Each row is a point on a landscape with many valleys, with its height.
From any point a ball rolls to the lowest of the 2 points nearest to it. It stops when none of these is lower. Distance is the straight distance between rows; heights are no part of it.
z_258: [ -6   1  -1  29  31  -7   8  -8  -4  16 -12  -9 -15 -11  20  14  -1   6
  17  12 -16 -22  -5 -16  24   9   6 -17 -15  21   4   4  22 -12 -11 -13
  15 -17   4 -19 -18  -7]  height 62.7
z_819: [ 12  -5 -18 -48 -17  29  -1   7  36 -14  10  20  17 -15  -6  -3  -8   6
 -31 -28  11  12  15   6  -4 -21  10   7 -10 -12 -14  -7 -13   3   7  -5
 -15  11  -7   5   7 -15]  height 35.8
z_324: [  3  -2  -1 -18 -17  -4   5  11 -10  -3   4 -12  -3  13  -9  14  -5  10
   8  11  16  13  14  21  -7 -13  -6  11  14   7  -9  -2 -28  -4   0 -15
  -1  -3   4   0   3  11]  height 47.7
z_46: [ 10   7  13   7 -10 -24 -29   1 -15  -4  22   5   9   9 -12  -5 -10 -21
   1   8  11  -1  -5  -8 -17  19 -16   8  11   8  28   9  28   9   1  38
   1  13   6   8  -8  23]  height 78.7
z_789: [  8  10  44  -1  -9   8   4  -6   9  18   7  -9  18  14   6 -18  14 -21
   7  -9  27  -2  38 -12 -13 -15  12 -18  17 -26  13  45 -15 -22   3  14
   9  -9  21   1  11  20]  height 19.3
z_812: [ -2   6  21  -5  30 -21 -10   1  23  13  12  -8  -6  11   5  -4 -17 -17
   4  -2   3   7  -3 -22   0 -22  18 -21  -6  -1   9 -24  10 -28 -10  -1
   9  -9  30 -23  -9 -28]  height 59.7
z_448: [-22  10  35  11  17 -24   0   1   1  22   7  -6  -4  11  12 -27 -10 -32
  19  -2   8  -7   3  -5  17  20  -5 -35  30 -14  -5  -6  10  -3   0  -3
   7 -17  35   1 -11  14]  height 71.7
z_513: [ -3 -11   3  18   4 -42 -11  -2 -26  13   2 -15   2  15 -19 -10   0   1
   3  12  -3   5   9  -8 -13  20 -13  -9  25  12  -7  -4  13  17   5  -1
  -3 -10   9   0  -7  17]  height 75.7
z_786: [  8 -22  25   0   3  33  12 -10  10  20   7  -4  -3   9  11   1  -3  -2
 -15  18 -11   1  14 -26  -4   9   2  -1   0  13  25  34   0 -15   4   2
  31   5  19  10  -8 -18]  height 42.0
z_284: [ 11 -44 -45 -20 -18  22  -1  18   6 -16   6  -1  14  -9   3 -16  13   4
 -12  -6  -2  13   6  10  11  16 -16   4  18  12   9   9  -6   4   9 -10
  -9  -2  23  25  14  14]  height 47.8
z_856: [-21  13  23  -6  10 -15   2  10   6   3  17  -5  -9   8  -4 -26  -2 -25
  -5  -2   7 -16   0  16  -1  27 -19 -25  32 -22 -15 -23  12  -7  -5  11
  -6  11  16  12  19  28]  height 70.2
z_86: [  3  -3 -24 -17 -12  10  -7   4  11  -8   5 -14 -15 -21   9   8   6  11
 -11   1 -10  21 -34  -2 -20 -19  12   0 -24  10 -10 -15  -9 -10   4 -18
   1 -12 -15  10  15 -17]  height 44.2
z_125: [ -5   7  31  19  13 -24  -1 -22  -3  23  -1 -17 -22   4  -3  -6   5 -12
  -9  12  -4   3   3  -9 -17 -12  -4 -11  -5 -17  -9 -18  19  -2  -6  20
  29  13  -1 -21  -7 -17]  height 56.8
z_876: [ -5 -19  19   0  -5  -6   3   8   3  -3  16 -17  -3  -1  -6 -21  10 -20
   4  32 -12  18 -23   3 -19   6 -20  -1  10 -14 -13 -31  -4  11   1   0
  18   8   1  21   7   1]  height 65.3
z_419: [ -1  -6 -28  19  37  -5  13   9 -14  -6 -13   1   3 -21  15  18   8  28
   9  12 -28   1 -20   6  11  -2   9   8 -13  22  -3 -21  -2  33  -3 -19
  -6  -6 -17  11 -10 -12]  height 31.6
z_882: [  0  -3  10  -5 -11  35  29  16  10 -15   6   0  -6 -27  22 -16  22   5
  12   8  -7   0  -6  21  27   5   9  -5   8 -12 -15  -9 -38  14  -2 -18
   9   0   1  17   4  -4]  height 68.4
z_33: [-12  12   0 -56   8   0  18   3  21 -30  12  -8  -2 -11  -7  21 -12  -1
 -13 -11  -6   3  -6  -6 -19 -21   8  -2 -18  12   0 -10  -2 -11 -26  -8
 -26   4 -27  22  12  -2]  height 30.4
z_183: [ 12  -7  25  -9 -14 -19   3 -30   1 -17   8  -6   3  -3   8 -23 -21   3
 -17  22 -19  24  16 -24   5 -15   8  23  10 -16 -12   9  -1  24   5 -12
 -10 -12 -12   8 -19 -13]  height 76.1
z_975: [ 10  18   0  -1  -3  -6 -21  -9  -2  -5   2 -11 -20 -12   4  22   6   3
   2   2   2  -1  -8 -12 -21  -9   3  -3 -26  20  24  27  10 -25 -14  15
 -13  -8 -11   0  -1  -2]  height 58.7
z_996: [ -7 -16  12  18  19 -22  -1   9 -13  10   5   7  18  14 -14 -13 -22 -11
   4  13  -9  -4  -1  -2  13  30  -8   7  26  13  -3 -16   8  29   7 -10
   2  -2  29  16 -15  -9]  height 74.5
z_351: [ -5  -8  -3 -10   7  -2   1  -6  -4   8 -24  -2  -7  13 -19  43 -28  28
  -4  14  -3 -12  22  -3  -3  -9   9  19 -24  31 -16  13  12   9  -4 -13
   3   3 -16 -21 -15 -11]  height 21.5
z_735: [  6  -6   6  35 -25   7 -25   9  -5  26 -22   0  13   2   6 -14   7  -2
  19   0   1   9 -33   3  12  24  -8   8   8 -18 -19 -14  -3  36  39   3
  23  12  16   5   5  -7]  height 44.1
z_235: [-19  11  -6  -9  24 -17  -5   0   7   5   2   9   7  15 -17  11 -10  12
  -4 -17  10 -17 -16   6  -1   1  13  -9  -6  14 -32 -19  -2  -3   6 -13
 -17  -1  -8  -9  10 -16]  height 34.1
z_697: [ -2  24  -2 -19 -11 -23   6 -24 -15 -11  -5 -12  -7   2  -9   1  21  -3
 -14 -12  -2  -3   8  -8 -27 -13 -13  -3  -5  -8   7   3  17 -13 -28  16
 -16  -5 -39  -5   7  37]  height 30.9
z_260: [ -3   6 -19  11  -6  -2  11   1  -5 -11  -6  -1   7 -33  29 -18  20   2
   8 -10 -21  -3 -36  -1  17  30   2  -1   1   3   0  -4  -4  14  -8 -14
 -17 -17 -13  25   3  18]  height 80.6
z_380: [  8  -2 -22 -20 -16 -10 -23  -5   1 -31  12  -4   4  -5  15   6 -35  11
  -5  17 -14  21 -27 -19  10   8  16  11 -15  27   6  22   3  -3  12 -10
 -20 -31  -4  26 -12  -4]  height 73.0
z_934: [ 11  -9   2  21 -28  -8 -10  10 -22   3   0 -13  -7  14   3   0   0   7
  23  35   3  29  -7  11   9   2 -12  15  17  10  -3   5 -18   8  17  -3
  20   3  12  -5  -3  12]  height 50.2
z_230: [ -4 -11 -10  43 -13  -8 -40   4 -22  12 -14 -19 -11  -2   0  10   1   9
  26   6 -16 -20 -15 -22 -17   3  -3 -20  -9  24   3  31  33   6   2  11
   4 -13   6  -5  -6  11]  height 62.5
z_525: [-13  16  14  30  15  -6  25  -3 -17  13 -22  13   1   3   2  11   2   1
  25  -1   8 -30   5  18  33  10   1  -2  -4   3 -11  10  -6  15   4  -7
  14  -6 -10 -21 -19  18]  height 27.6
z_852: [  1  25  20   6  -1 -11   4 -20  -5  13  -6  -9 -17  -8   8   9  -1  -7
   7   0   2  -2   5  -4  11 -31  15   6 -21 -25 -18 -14  -4  -9  -3   7
  13  -4 -13 -26 -12 -14]  height 55.0
z_462: [  7  -6 -36 -41 -19 -12   7 -15 -10 -41  -6 -13 -12  -2  11  -6  -2  16
 -15  -6 -14  28  36  -2  -7 -25  -4  26  18  -5   7   0 -15  -4 -10 -18
 -26 -13 -25   1   3  25]  height 30.8
z_977: [-11   7  21  20  18  -5 -12  10   6  25  -4 -19 -15   4  12  -3   4   1
  32  15   7  15 -16   4  -9 -28  20 -28 -12 -11 -23 -19  -8  -1  23 -18
  34 -10  23 -20   1 -31]  height 51.0
z_194: [ -2 -18  -5   9  16   8  15 -10   5   6  -2   8   7  -6 -16  -4  10  -6
 -27  -1 -20  -8 -19  -4 -12  19 -17   8 -14  -5  -7 -17  26  34 -11   8
  11  27 -25  12  -4 -20]  height 41.7
z_356: [ -7   3  37 -13   9  16  27  -9  12  13  11   5   2   5  -1  10   0 -19
  -6  11  10 -15  26  -8 -11  -7  -6 -11  -4   5  22  28   6 -16  -7  11
  20   7   1   7  -6   1]  height 39.3
z_83: [  6  -1  -6  25  16  -7  -1   2 -22   4   2   3  -4  -3 -11  12   8  -2
  -5  13  -8 -14   6   1   1  34 -19  -1   7  24  27  16  41  12  -7  28
  -2  12  -3   7 -12  23]  height 77.8
z_518: [  3   6  -2 -28 -29  21  16  19 -10 -23   9   0  -1   7  -7   4   3  -5
  13  13  20   9  16  28 -11 -12 -26  14   7   2  13  14 -26 -18  -5   9
  12  10  -7   5  13  36]  height 49.8
z_733: [ 17  -2   5  22 -38   0  -9   1 -20   7  -2  -8  -3  15   4  -6  -1 -14
   8   5  13  15  10   0   6   4  -9  13  19 -13  10  24  -9 -22  14  18
  13  10  21  -8   1  22]  height 52.2
z_958: [  0 -19   8  -9 -40  17   2  12  14  -7  14  -6   4  -7  24 -28   6   6
  11  11   0  19 -14   4  20  11   8  -2  17 -10 -20  -3 -30  12  17 -29
   0 -18   9  25   6  12]  height 70.1
z_853: [  2  14 -16  12 -15  15   4  -7  -8  18 -17   3  -1 -15   7  12  25  12
  10 -17   7 -25 -17   5   8  11  13 -15 -12   3   1  21  -2 -17  -4  -3
  -4  -6 -19 -11   5  21]  height 66.3
z_12: [ -8 -20 -25 -13  -1   1  12   7  -2  -4  -3  -2  -8   0 -14  -9  18  -3
 -19   4  -8   2  -8  16  -1   4 -22  15   9 -19 -33 -39 -12  12   0 -12
  15  22 -20  -1  15 -11]  height 36.9
z_341: [  7 -15  12  -2   1  56   4  34  29  13   6   1  -3  -3  16  -5   7  10
  -3   6  -8  14  20   1  20  -3   2 -24   7 -12   7  -7 -17 -16   9 -12
  18  16  40  -6   4 -45]  height 59.1
z_8: [-12   6  25 -11  23  -6  10  11  -7  -1  21   2  -9   0 -24  14  10  -4
   5  25   9   3   3  22 -32  -4 -20   4   2  -4  10 -17  11  19 -20  18
   6  16 -14  12   2   4]  height 30.1
z_543: [ -9  -6   9  -2  26  11   2   1   8  13  -9   5 -15  25 -18  43 -20   4
  -8  21  -2 -19   7  -4 -19   3  -6  14 -28  38  11   5  14 -11  -8   3
  25  16  -4 -17  -6 -25]  height 18.3
z_847: [ -3  -6 -24   7  12 -10  -5   3   1  -2  -7  13   8  12  -8   7 -21   5
 -20 -19   3  -3  14   9  28   4  -5  18  19 -14 -20 -27   3   4  18  -4
 -15  23  15 -20  -3 -10]  height 40.4
z_32: [ 23  27   4  11 -12   0 -34 -15   0  -5 -17  -6 -11  -9  15  13  -6   8
  15 -10   7   5   4 -19   2 -34  30   0 -15  -5  19  30  -1 -30   1  14
 -12 -26   6 -21  -5  -8]  height 57.0
z_560: [ -2  -7 -17   1   8  -7  17  16  -7 -17  -8  10  21 -18  10 -22  28  -4
  13 -19 -12  -2  -5  12  14  36 -21   4  27   0   1 -16  -7  44 -17 -15
 -25 -14   0  28   4  34]  height 79.5
z_15: [  3 -19 -22  39   9  -2 -24   9 -12  16 -12   7   9  -1  -7  20  -8  23
  23   1 -12  -9  -8   0   9   6   6  -1 -13  37  10  27  14  18  10  -8
  -3 -10  21 -10 -15  -4]  height 64.4
z_152: [ 19 -21   7   5 -18  29  -7  14  11  11   3 -12  -9   1  14   3  12  12
  -1   9   5  34  12   2  -5 -16   4  -8   9 -12  13  18 -21 -21  12  -1
  14  10  34   4  -1 -27]  height 61.4
z_691: [ 13  13 -12 -23 -23  11   5  -3  -7 -46   4   7  13 -10  15 -16  -2  -4
  10  -4   4  13  37   7  -9 -21 -12  24  11 -12  47  29 -16  -6  -5  16
 -25 -10  -4  10   2  27]  height 22.7
z_491: [ -5   4 -32 -41  -4   5  25  -8 -18 -29 -11   2  -2  -8   3  12  -3   6
 -11   4 -15  -2  18   7  11  -4  -9  25  11   6   5   1 -10  -8 -18 -13
  -8  -6 -37   7   1  35]  height 28.4
z_104: [ -7  29  -1 -34   9  -8   4  -3   3 -30  10  -7 -13 -26   9  10 -18   3
   1  -6 -13   7   2  -5   0 -26  15   4  -8   6  22 -16  -6 -27 -19   3
 -27  -5  -1   7  -3  -7]  height 28.2
z_959: [ -2 -12   9  14   5  28  23   4  -4   9  -9  15   7  -6   1  -8  16  -6
  -6   7  -1  -1  -8  13  12  13 -19  14  -3 -15  -7 -11  -6  30   2  17
  15  26  -6   7  -3  -7]  height 39.6
z_868: [ -5   5 -25 -27 -12   6   6   1  -5 -53  -2   9  -2 -16  28 -30  -3   8
   4  14 -28  21 -12   0  18   2  -4  24   4  -5   3 -11 -18  19  -6 -15
 -29 -27 -28  27  -3  13]  height 77.9
z_930: [-14  -5  16  14  15   6   5   5  -9  24  -3   4 -16  33 -18   2  12  -2
  -6  -5  28 -12  21  14 -28  -6  -7 -18   9   5  -4   8  -5  -7   1  -4
  18   8   9 -17   8 -10]  height 18.8
z_488: [ -2 -22  12  11   5 -18  -2   0  -1   6   5 -11   4   7  11 -32 -13 -17
  -1   4 -14   9  12 -17  24  17 -10  -5  38 -14   0  -9   7   5  12  -4
   0   0  50  12 -14  -6]  height 73.3
z_940: [ -1 -28  24  -3   3  18   9  15   3   6  17 -22 -19  -1   6  -7  13  -7
  -1  26 -13  24  -9   3 -14  -9  -7  -9  10  -7   2  -2 -20  -3  -2  -8
  25   5  22  19   6 -23]  height 63.5
z_28: [  7  11 -24  23  30   3   1   4  -6 -20  -5  -2 -13 -32  34   7  15  19
  17  11 -31   9 -20  -6  14 -12  12   8  -8  13  32 -10   3   1  -8  -4
 -17 -10   5   1  -9 -26]  height 28.7
z_585: [  0  12  -5   1  -8   3   4 -17   7  12  -5   7  10  -1  -5  -5   6  -6
 -26 -32   7 -29   0  -5  13  15   2 -11  -3 -14 -16   4   9 -23  -1  10
  -6   9  -8  -4  12  14]  height 67.7
z_522: [ -5  13   6 -13   7  24  27  -7  10 -19   4   8  11 -37  20 -15  30  -2
   0 -21  -7 -24 -14   2   1  10   1 -12  -8 -11   6  -2 -10   5 -23  -3
 -17   0 -23  21   6  12]  height 81.6
z_587: [  9  14  24 -11  -4   1  15 -16   6  -3   7 -16  -4  -5  -7  -6  24 -14
 -11  -8  15  -4  31   2 -38 -20  -7 -20   4 -19  16  22   1 -16 -28  18
  -9  -4 -15   7  16  35]  height 27.5
z_836: [ 20 -33 -12  -7 -21  15  -6 -13   0   8   4  -9 -13   4   4   3   0   2
 -22  14 -11  24  -5 -14 -16   9  -8  11  -4  12   5  25  -2  -6   6   2
  21  -1  -4  16  -2 -10]  height 44.8
z_54: [  7 -21 -19   1   9   4  17 -20   1   5 -14  14  23   4  -8  -3   3   9
 -34 -13 -13  -1  -2  -5  12   7  -5  13  -8   1 -18  -6   9  41   3  -7
 -15   6 -20   9 -16  -9]  height 43.4
z_20: [ 24  -8 -20  30 -13   6 -19  -8 -10  -8 -11   0  -7 -16  20  -1   8  15
  10   8  -9  19  -6  -8  13   4   6  19   6  -7  28  29   0  -1   1  10
  -7  -6  15   1 -12  -5]  height 49.5
z_290: [  3  12  -1  -5 -18 -18 -19 -25  -2  14 -13  -4  10  13 -27  14  -9  -6
 -13 -21  10 -12 -13 -14 -20 -12   6   6 -28  -8 -28  -2  15   1  -8  22
  -1  14 -38 -17   6  -3]  height 35.4
z_126: [-10   6  14   0   6  -1  -2  -3  27   3  15   9  14   7  -7 -29   0 -29
 -18 -31  10 -29  16  -4  -2   7  -2 -27  15 -30  -4  -4  16 -32   4  19
  -3  14  16  -3  28  20]  height 68.9
z_668: [ -5 -21 -32 -20 -18  26  11   7  18  -5   9   7  -3   9 -19 -10  -2 -14
 -34 -15   2  -9  -9  10  -6  17 -12   4   6  -8 -21 -17  -1 -25  12  -1
  10  26  -9   0  24  -6]  height 39.2
z_408: [ 23   6  13  -5 -30  14  13 -14  -8 -10   5  -5  16   1  11 -11  25 -12
  11  -6  16   3  40   0 -16 -19  -2   3   9 -18  28  39 -14  -6   0  15
  -3  -6   2  -2  10  26]  height 23.5
z_570: [  6   5  -8  -5 -12  14  25  -8 -10 -37  -8   6   5 -16  12  -9   2  -7
   2   8 -12   4  23  10  20   1 -16  30   5  -6  22  11 -12   5  -7  12
  -7   8 -17   7  -2  27]  height 25.7
z_888: [ 17  -1   6 -12   3  -4  -4 -19  14  -9  12  -4  11   1  13   6 -24  16
 -20   4 -17  12  -2 -34   3  -4  21   4 -16  26   8  29  12   5   3 -11
 -17 -22   0  16 -15 -24]  height 74.1
z_801: [ 16 -12 -34  10 -18  10 -16  14   3   7   1   0   7 -10   5   0  18   9
   0 -18  -1   4 -12   3   9  19  -3  -3   9   3  19  15   2 -15   4   0
 -10  -2  25  15   6   5]  height 50.1
z_603: [  7 -18 -36  11  12  -1  14  14 -18   5 -15  -7  -7 -14   9   3  28   8
  -2  15 -17   6 -16  13   2  17 -14   7   9  10 -16 -23  -6  25   0 -16
  11   5 -13   6   6  -5]  height 34.2
z_372: [  1  15 -18  -8  27   5   2  21   1 -21   9   4 -15 -38  16  11  14   6
  16 -10 -10   3   4   6  -1 -19   9  -4  -4   7  36 -20  -7 -26 -19   8
 -18   5  18   3  -4 -18]  height 25.4
z_234: [-26  18  23  11  32   4   1  -5  17  24  -4  19 -19  27 -20   0  13 -21
 -19 -16  15 -22   5   2 -22  -5  -4 -20  -2 -18  -6 -16  20 -25  -1  10
  23  16 -11 -23  15 -23]  height 23.0
z_327: [ -5   8 -13 -28   8  14   2  14  33 -11  16  11  10 -10  -9   0  -8   8
 -22 -27  -4 -11 -13  -3  -7  -3  10  -8 -11   2   7 -16  -3 -20 -11  -2
 -26   8   7   7  20 -18]  height 33.0
z_335: [ 21  27  16  -4 -20  -7 -27   0   5   0   1  -2   5   7  -2   9 -10 -12
  17 -11  34   9   6   0  -4 -30  27   6 -11 -12  21  24 -17 -26  10  28
  -5  -5  13 -22   1  14]  height 55.5
z_871: [-26  18  24 -24  30  -9  16  17  13  -8  21  -2 -18   1  -7  13  -4  -7
   4  11  14 -15   8  23 -16 -16  -5 -15   5   4   5 -11  -9 -25 -20   3
   5  12   7   3   9   2]  height 33.3
z_538: [ 10  -9 -16  36   7  17 -10   3  -6   3 -19  15   7 -15  12  30 -26  33
  24  10  -2   7  -3   6  38   3  20  19 -17  22  13  26   2  18  16   5
  -7  -6   8 -16 -30  -2]  height 65.8
z_863: [  8  -9 -16  21   6   8  -5   4   1  25  -3  -4  -9  -3  -5   4  15   9
  -5  -5  -2  -2  -7  -6  -5   2  -1  -7  -6   0   7 -12   8 -11   2   7
   5  16  18 -10   3 -19]  height 52.5
z_911: [ -6   3  35   3  19 -29  -9 -16  10  14  12  -4   2  11  -8  -8 -17 -20
  -3   4 -11   2  -9 -31 -19 -12  11  -6 -10   1  -1  -8  14   8  -6   5
   7  -2   8   6 -12 -22]  height 58.2
z_476: [ 11  13   5  28 -12  -5 -28  -4 -22   7   0  -8  -4  -4  -6   6  22   3
  23   5  11  -7 -12  -9 -31   9  -3 -21 -10  19  25  42  14   0 -13  17
  -5 -16  -2   0   2  29]  height 60.5
z_283: [ -3   6  -8 -11 -36 -29 -23  -8 -10 -12  -1   5  14  17 -28   2  -9  -6
   6 -11   1  14 -24  -6 -19  -1  -8  17 -26   6 -17 -21  18  27  -7   9
  -1  -5 -52  -6   8  15]  height 37.3
z_545: [-12  -3 -21 -32   6  -2  22  10   2 -45   0   9  17 -25   9 -21  12   2
  13 -10 -13  -6   0  16  19   2  -2   1  13   7   8 -19 -21  35 -21 -17
 -30 -14 -20  29  -3  25]  height 78.8
z_361: [  7 -13  -8 -21 -34   1  -9 -14   8 -12  14   3  20  -1   7 -14 -11   6
 -10  -6   2  12 -13 -11  17  19  15   5  -2   7 -10  21  -7   2  13 -25
 -14 -24  -9  25  -3  13]  height 71.8
z_455: [ -8  27  15 -13 -12 -36   0  -7 -11 -15  11   8  17   1 -19  -6 -11 -14
  18  -1   5  11 -21  11  -9  -2  -8  12   0 -21 -15 -35  -5  29  -8   0
 -12   7 -29  -5   4  17]  height 39.4
z_85: [  8  -4  24   4  -4 -13  -4 -25  -7   5   5  10  23   2  -3  -6 -10  11
  -4   7  -6   6  11 -15  -5  -7  16  10  -8   8   7  31   2  40  10  -4
 -11 -15  -2  10 -21 -14]  height 75.1
z_269: [ -8   0  18 -21   1   6  18   1  17 -22  15  -5  -5 -18   6 -17  -8  -6
   4  15 -18   0 -21   8   9  -5   1   2   6 -10 -18 -24 -21   0  -2  -9
   5   7  -9  22   5  -4]  height 66.9
z_858: [ 22 -13 -36  -9 -31  -3 -16  -8 -11 -20   1  -8 -14   6  11  -3  -2   2
  -8   9   1  33   1  -7  -9   0  -9  21   1   7  19  27   5 -17   2   7
  -9 -20  -5   1   1   9]  height 47.1
z_471: [  1 -21 -31 -32 -22  16   0  21  18  -4  13  -8 -18  -2  -9  -5   6   6
 -20  -4   8  21 -14  21 -11  -8   2  -6  -1  -4 -27 -17 -22 -20   2 -22
  -1  -1  -6   5  30   0]  height 41.8
z_199: [-24  -6 -11  12  13  -3 -28  -1   7  21  -6  13  -4  29 -21  10  -6   4
 -14 -22  16 -30 -19  -2 -13  24   3 -25  -3  24 -16  -1  14 -11  13  -7
  -3   8  -2 -12  15 -13]  height 37.0
z_357: [ 14  -5  -5  -8 -28 -11   2 -23  -7 -43  -1  -9 -12  -3  27 -36  -9  -3
  -8  21 -26  30   4 -16   4   4  -9  23  12 -19  -4   2  -5  11   2 -13
 -15 -23 -26  10  -6   9]  height 77.0
z_710: [ 10  19   6   9  -8 -22 -17 -23 -15   7 -14  -8  -6  10 -14   8   6 -16
  -6 -11   8 -13  13 -14 -11 -15   1   1  -8 -25   0   4  22  -5 -12  36
  -3  10 -17 -20   3  21]  height 33.4
z_155: [-20  20   0  23  17 -15  -5  -3  -5  18 -19  15  16   3  -1   4  -5  10
  18 -21  16 -34 -13   9  29   5  17 -13 -14   3 -34  -6  -1  17   8 -15
  -8 -13  -5 -23  -8  -5]  height 31.0
z_42: [ -4 -12 -27 -13  -6  -5   6  16  -8  -7   6  -4   4   5 -10 -13  19  -1
   1 -18  18   1   8  24 -16   6 -22  -8  26 -12   0 -15 -13  -5  -3  -3
 -15   3   9   0  21  20]  height 45.1
z_112: [-13  17  18  -5  29   8   1   6  25  16   8   9 -15   5 -14  10   7 -17
 -17  -8   0 -14  -9 -13 -27  -2  -1 -21 -33   7  12 -33  31 -26 -21  10
  12  11  -5 -17   7 -34]  height 25.5
z_383: [  7   2 -26  24 -13  13  -7  -7  -2   2 -19  23  21 -15  15  16  -2  32
  10 -18  -3   6  -4  -5  44   8  22   7 -11   9 -10  17  -1  28  16 -14
 -31 -23  -6  -5 -20  18]  height 67.0
z_910: [-10  -8   4   7  21 -14  18  -6 -17   3 -13  15   5  25 -23  23 -29  14
  -1  24   1 -14  32  16  21   8   4  18  -3  26 -17  14  -2  23   1 -13
  10  -4  -7 -16 -26   1]  height 20.2
z_704: [  7  -9 -24   0  -5  13  -5  20   4   2  -1   1   3   4  -1 -13   4   7
  -7 -27  15   0  22  17  12  -6  -7  -5  31 -21 -14 -17 -14 -14  16  -7
 -12  21  33 -14  14  -8]  height 42.6
z_217: [ -6 -30   1  -2  13  33  15  22  12   2   7   5   6  14   3  -2  -6   7
  -1   9   0  -3  15  11  22  14  -8  -3  25   6   4   2 -14   0  10 -16
  10  10  37  11   0 -15]  height 56.7
z_861: [ -2   6  17  -2   7  -2  -2  -9   8  32  -8   2  16  31 -16   6   5  -7
  -8 -28  38 -13  36  -2 -24 -15  14 -18   6  -5   1  35  -4 -18   6   7
   3  -4  13 -18  11   4]  height 14.1
z_548: [ -4  23  32 -23   5  21  22   5  13   2  10   1  -2  -3  -4  15   2 -10
   8   4  28 -16  20  22  -8 -20  11  -6 -12  -8   2  14 -22 -23 -10  -1
  12  -2   0   0   3   0]  height 36.4
z_344: [-12 -26   1   6  29  15  10  16   7  23   9   5   0   9 -10   3   6  13
  -4   5  -3  -4  -4  -1 -10  21  -1 -15   7  28  13  -5   2   1   2 -18
   9  -1  25  10   0 -25]  height 54.7
z_179: [-15  -1  22  19  -6  21   0  11   0  20 -10   9   3   9  -2 -21   2 -12
   3   1   6  -8 -28   9  10  20  -9  -3   8 -21 -30 -17 -14   8  27  -2
  28  20   0   7  10 -14]  height 41.9
z_159: [-16   0  21  -6  21  24  -3   7  29  16  -3  18  -5  29 -24  17 -28 -15
 -25   5   4 -21   0 -20 -19  13   9  -3 -22  18  13  -8  26 -26  -3  11
  28  17   1 -13   6 -37]  height 21.7
z_654: [  1   8 -12 -29 -18  -8  -7  -7  16  -6   0  11  13  12  -9  11 -30   8
 -24 -30  19   0  16   4  11 -11   9  15   8 -13 -24 -11  -8  -6  13  -1
 -19   6 -13 -15  10   3]  height 38.2
z_310: [-12 -13  -1  42   6  -6  -2   6 -27  20 -37  10   5  24  -7  12 -18   9
  11  12   1 -14   9  12  28  19  -1  16   8   7 -26   4   1  29  18  -3
  19   7   8 -23 -15   6]  height 23.8
z_617: [  6   8  14  20 -11  -8 -19   6   8  16  -1 -15  -8   2  -4 -13   2   0
   2  -5  12  19 -22   1 -15 -26  18  -6 -16 -33 -29 -31 -13  -4  23   5
  12  10   6 -16  17 -18]  height 48.4
z_248: [ -8  23  17   8  22 -22  -7   0  -3   8  -4 -15 -10 -11  10  22 -10   7
  32  -3   5 -10 -16  -4  -3 -39  24 -18 -43  -5 -24 -19   5   6  10  -8
  15 -13  -2 -28  -9 -27]  height 53.3
z_534: [ -7   7  -1 -12  31 -15  -5   7   0  -5  16   9   8  -7 -26  17   1   2
  -2   9   2   4 -10  -1 -37 -10 -15   8 -17  16  10 -26  25  32 -14  17
  -7  20 -15  17 -10 -26]  height 27.7
z_353: [ 14  14  -3  12 -14   6 -10  10  -6   0  -3  13  10   2   2  13 -11  -1
  23  -7  20  -5   7  14  25  -2  10   4   4  -8  27  25  -3 -29  11  24
   0   5  19 -15  -1  12]  height 54.0
z_689: [  9  -6  -6   9 -26 -12 -20  10  -7   1  -4  -4   9   2   0  -8   2   5
  20   1   9  22 -28   3 -10  -6   1  12  -7 -15 -29 -30  -8  28  30  -9
   7   3  -5  -5  10   4]  height 46.4
z_502: [ -1   8   7  16   8   5   2 -15   2  25 -11  -2 -10   6  19   6  14  -1
  10  -4  -7 -31  -2 -12  29  23  14 -30  -1  13  14  28  13 -35  -6  -3
  10 -17   9  -9  -5  11]  height 64.5
z_224: [-10  20   3  20  13 -38  10 -12 -35   3  -8  -1 -10   5 -11  10  -3  -8
  -3  18  -9 -16  15   2   8  20 -18   2  18   6  -5  -4  30  14 -10   9
   1   1 -18 -15 -13  33]  height 76.9
z_311: [ -7  11   4  12  46 -19  -1  -1   1  14  -2  10   0  -3   3  10 -21  -8
  15   3  -5 -16   8  -8  24  -7   3  -6 -14  15  22 -18  25  -6 -15   4
   6  -8  19 -24 -23 -23]  height 61.2

Where does a ball stop that starts at each point below?
z_20 | z_534
z_868 | z_372
z_46 | z_959
z_83 | z_959
z_940 | z_372
z_853 | z_959
z_42 | z_372

Call two points neighbours if one is among the 2 nearest of the other. Go from one point of each pair to the other, from neighbour to neighbour, staying as low as possible. Name the highest point that can't be avoided.
z_959, z_861 | z_689
z_543, z_910 | z_351
z_910, z_861 | z_112
z_691, z_861 | z_408
z_959, z_534 | z_194
